Each row is a point on a landscape with many peaks, with its height.
A climber steps from a point to the highest of its 2 nearest points, and stops where none of them is higher. Distance is the straight distance between rows; heights are no part of it.
kivaf (h 195): [167 168 135 118 101 181  98 166 144 117 135 106 180  75 146 128 181 150
 136 120]
Gan (h 353): [125 128 115 101 153  75 128  65 119 141 103 151 134 111 160 103 100 110
 138 120]
domum (h 518): [142 140 119 142 105 133 110  82 137 178  87 129 145  93 107 117 102 156
 151 148]
Tufi (h 481): [125  71 135 121 133  40 159  98  93 139 141 165 103 156 129  96  93 109
 115 143]
Gud (h 337): [ 88  79 144 118 110 127  86  54 144 179  91 126 110  92  64 114  96 137
 122 183]
suv (h 487): [ 99 124 116  98  84 170 103  92 123 132  91 126 155  34  94 122 134 131
 148 126]
Kigeb (h 483): [126  90 131  85 169 110 167 167 130 110 121 130 114 135 156 105 134 133
 155 106]
novap (h 379): [116 119 110 153  93 102 142 159 108 110 133 132 119 183 123 120 110 109
  88 125]
Duz (h 562): [146 179 143  99 155 186 126 222 172  91 119 100 150 109 151 121 191 174
 133 113]
soleg (h 135): [121 134 155 125 165 147 121 192 149 103 131 118 156 143 186 144 153  84
 124  99]
Fuzuf (h 502): [ 85 138 127 104 122 175 106  41 122 146 105 130 141  22  85 124 118 148
 171 173]
nomo (h 57): [110  96 112  59 130 129 117 101 127 131  85 163 121 121 118 125  99 104
 151 144]
Lop (h 89): [105 159 102  86 151 144 134 138 105 125 120 128 112 124 108 115 128 146
 160 112]
Faf (h 259): [ 66 108 113  90 133 107 113  60 106 159  88 164 126  78 133 134  86 107
 103 149]
bar (h 372): [152 156 156 159 123 138 151 151 148  69 166 117  92 170 149 140 178 165
 157  76]
bil (h 578): [141 150  96 188  53 136 127 133 122 128 147 109 120 149 101 155 152 146
 120 127]
dasa (h 271): [162 111 148 104 121 156 102 170 154 116 113 116 164 113 112 112 182 145
 132 100]
pivun (h 409): [150  91 139 158  66 130 112 105 139 162 122 107 121 136  67 126 125 145
  93 154]
lin (h 181): [126 159 119 128 168 132 129 113  97 128 166 139 139  78 177 139 146  85
 139 119]
Zesa (h 661): [129  99 179 156 166 121 171 193 151  67 163 107 105 207 164 128 158 129
 126 100]
Suge (h 426): [126  83 135 138  99  48 152  94 119 157 109 170  87 148 105 109  86 103
 100 165]
saka (h 572): [131 179 131 180 164 155 181 206 154  56 174  98 121 209 196 141 146 142
 146 118]
vepum (h 62): [106 142 101  66 152 166 117 124 126 129 107 152 128  91 120 141 108 118
 154 135]
kebif (h 232): [ 98 145 133 102 166 144 105 135 103 121 139 131 142 109 118 139 118 111
 109  95]
saf (h 614): [125 135 169 169 178 139 180 209 165  81 161  82 111 206 202 150 178 139
 137 106]
bado (h 222): [ 95 112 100 158 147  79 137  69  84 155 141 141 118  87 155 139  97 101
 110 146]
vot (h 284): [ 73  64 150  97 106  98 108  59 122 157  63 166 118  85 113 120  68 115
  81 171]
lov (h 81): [121  87 111  65  94 161  89 107 148 146  64 158 136  87 115 128  98 122
 152 162]
Pum (h 261): [ 85 119 129  98 198 118 126 132 106 115 139 129 137 154 144 131 119  99
 101  90]
zakov (h 289): [ 95  95 135  92 144  93 130 123  93 124 131 149 131 158 128 127 122  84
  89 124]
zamor (h 177): [157 188  88 117 119 168 134 188 122 135 121 126 122 118 128 133 139 148
 158 128]
nituz (h 327): [ 99  95 147 145 102  96 130 124 104 136 126 148 118 151 108 122  96  82
  75 138]
Tam (h 422): [142  70 155  67 164 101 147 124 124 129 124 153 113 145 118  93 121 136
 147 122]
Guno (h 383): [158 181 120 183  86 146 146 138 136  84 166 102 119 157 138 148 191 167
 150  98]
Zim (h 381): [148 155 113 122 148  79 131 102 128 137 123 143 133 140 159 103  99 135
 156 110]
Minuf (h 252): [151  61 183 107 106 106 103 123 135 146 116 142 132 143  78 130  61 109
  89 159]
nesup (h 610): [146 117 103 169 112 114 126  86 122 184 114 134 116  97 120 127  82 140
 135 150]
dufor (h 456): [151 159 113 167  88 158 141 129 106 121 145 121 110 131 103 133 171 157
 154 109]
Logez (h 229): [159 138 135 110 103 185  90 185 155 105 133 111 175 111 127 136 201 155
 106 127]
fim (h 147): [ 95 122 137  99 190 155 125 174 122 114 131 130 137 107 180 136 153  82
 128 104]
gep (h 201): [130 147  98 143 142  98 138  97 102 153 156 137 140 105 165 149 114  98
 134 121]
muga (h 292): [174 196 100 162 132 140 157 168 123  94 166 119 121 157 165 151 134 136
 172 114]
valat (h 550): [138 103 151 115 175  95 177 155 110  89 143 121 100 169 154 107 149 154
 138  94]
Zat (h 314): [ 79  72 161 129  76 122  99  86 130 172  70 139 115  91  89 140  81 106
  63 164]
lus (h 360): [148 135 143 120 122 146 113 104 118 122 135 112 130  96 104 104 142 155
 142 100]
malo (h 234): [148 106 136 137  92 140 100 154 152 125 117 104 149 142  97 120 154 140
 101 113]
beb (h 362): [112  77 134 147 103 138  98  89 146 181 113 116 113 114  67 139 109 128
 102 172]
riva (h 198): [149  93 128 113  89 140  96 155 149 141 102 123 171 119  91 141 124 126
  86 135]
mebup (h 125): [135 176  91 123 122 167 124 146 106 133 121 118 127  77 103 125 132 132
 154 122]
Gumad (h 423): [138 100 120 160  50 116 106 133 158 175  66 143 128 122 108 141 101 121
  82 174]
fik (h 324): [101 140  90 103 196  65 119  45  87 147 134 160 142 110 127 116 107 124
 115 159]
fub (h 341): [176 163  80 177 104 134 146 158 114 126 174 114 129 151 161 155 132 113
 143 118]
roviz (h 124): [133 154 137 150 174 136 140 170 129  98 158 118 127 167 185 138 142 113
 136  95]
Tus (h 239): [160 171  99 126 152 143 154 164 107 118 151 128 119 135 144 121 121 130
 152 119]
sesi (h 411): [117 110 135 117 110 143 103 103 114 145 112 115 136  72 100 116 130 135
 126 117]
tevi (h 168): [151 182 115 111 120 183 103 146 163 119 130 122 146  89 116 126 189 140
 160 132]
Nebi (h 286): [118  69 167 102 128 101  98  89 126 150 138 142 125 133  85 128  96  97
 100 142]
Lerum (h 505): [131 120 108 174  79 120 107 116 145 180 106 124 136 115 126 136  99 118
  99 165]
Lupom (h 390): [165 124 114 158  85 124 133 146 144 128 159 114 133 159 166 153 150 118
 141 113]
geg (h 357): [104  90 171 149  58 102 109 127 148 165  86 154 122 124 110 130 107 105
  70 166]
kidek (h 444): [122 154 110 166  84 116 136 152 108 125 126 126 127 141 126 122 106 130
  99 104]
rili (h 436): [155 156 123 116 126 131 121 116 138 153 105 127 143 124 134 113  88 143
 148 122]
sif (h 380): [118 105 107 165 139  57 150  54 108 172 118 159  80 153 116 117  91 125
 114 165]
miv (h 160): [138 195 106 133 157 152 115 101  85 162 158 104 129  90 101 139  97 136
 141 127]
ran (h 538): [136  93 151 122 146  66 153 129 119 115 144 143 106 181 135  92 110 110
 124 116]
bab (h 210): [153  81 154 124  81 134 105 154 156 136 120 135 141 163 100 125 102 100
  88 151]
kado (h 203): [ 95 127 122  94 182 120 121  95 105 138 156 126 141 115  98 125 106 131
 134 117]
Gede (h 537): [ 96 174 151 188 187 127 211 172 165  43 175 107 102 236 206 137 136 151
 160 102]
vupu (h 482): [169 131 151 164 103 122 151 202 170  74 151 107 129 201 181 130 144 125
 131 104]
bivok (h 351): [ 99 117  95 125 149  82 132  55 100 175 127 153 112 135  99 108 111 129
 113 161]
sifom (h 702): [147 174 136 132 157 170 151 219 145  92 142  91 135 139 163 122 181 162
 130  96]
Dege (h 554): [142 139 136 124 141 161 142 191 137 111 148 107 127 157 129 135 188 148
 136 113]
bulem (h 576): [ 96 155 116 125  74 185 104  85 114 143  87 119 151  15  98 128 137 144
 171 163]
nalig (h 477): [159 120 120 180  57 124 113 129 138 143 132 102 114 172  77 144 128 156
 104 139]
buba (h 111): [136 105 105  88  74 182  99 133 166 144  84 147 151 102 110 144 138 118
 130 162]
Reve (h 525): [163 170 119 168 137 146 154 198 171  79 157 101 135 212 159 151 165 139
 137 106]
tivim (h 406): [149 188 139 154 163 137 181 171 147  81 169 117  85 175 168 155 192 152
 174 105]
Sigiv (h 317): [ 84  60 151  95 104 128 106  33 150 160  59 144 134  55  69 113  78 158
 120 176]
vad (h 240): [ 84 117  90 119 155 109 121  59  84 168 117 146 136  59 143 143 100 105
 110 148]
goro (h 517): [122 130 159 175 189  94 200 162 138  51 166 110  88 223 198 129 131 148
 155  99]
vedeb (h 164): [119 174 128 114 202 144 132 160 103 115 170 129 148 107 175 138 137  79
 140 120]
Kela (h 310): [137 121 148  80 143 170  92 141 142 125 115 113 152  95 103 108 152 145
 152  94]
dabi (h 183): [113 157 111 128 165 119 112  66  92 158 144 109 145  84  96 118  97 142
 122 127]
Muko (h 437): [187 121 147 148  95 110 142 159 157  96 150 132 128 191 151 140 155 121
 142 115]
mub (h 141): [149 157 110 109  90 178  82 123 153 140  95 122 168  84 101 140 161 134
 134 157]
Dere (h 258): [101  57 151  79 137 130  89  71 118 153 108 146 133  99  71 134  72 114
 102 147]
pabo (h 606): [127 106 158 152 148  81 181 151 128  77 170 120 103 192 155 112 151 124
 133  94]
kobud (h 458): [141 182 134 134 161 167 144 178 126 101 175 125  94 157 146 134 196 133
 154 109]
Ribas (h 331): [113 154 102 133 171  48 134  48  93 138 135 152 142 122 138 107 109 140
 139 125]

Where does a climber stop that starts at each point below?
Muko | Zesa
Lop | Zesa
miv | bil
Sigiv | bil
buba | bulem
vedeb | nesup
Ribas | nesup
riva | bulem
vot | nesup

Call two points neighbours if one is among the 2 nearest of the other. Go from one point of each pair to the other, from neighbour to neighbour, staying as high as possible. Name the lowest point that can't be avoided.
nesup and sifom | vot
sifom and bil | bar
Zesa and nesup | fik
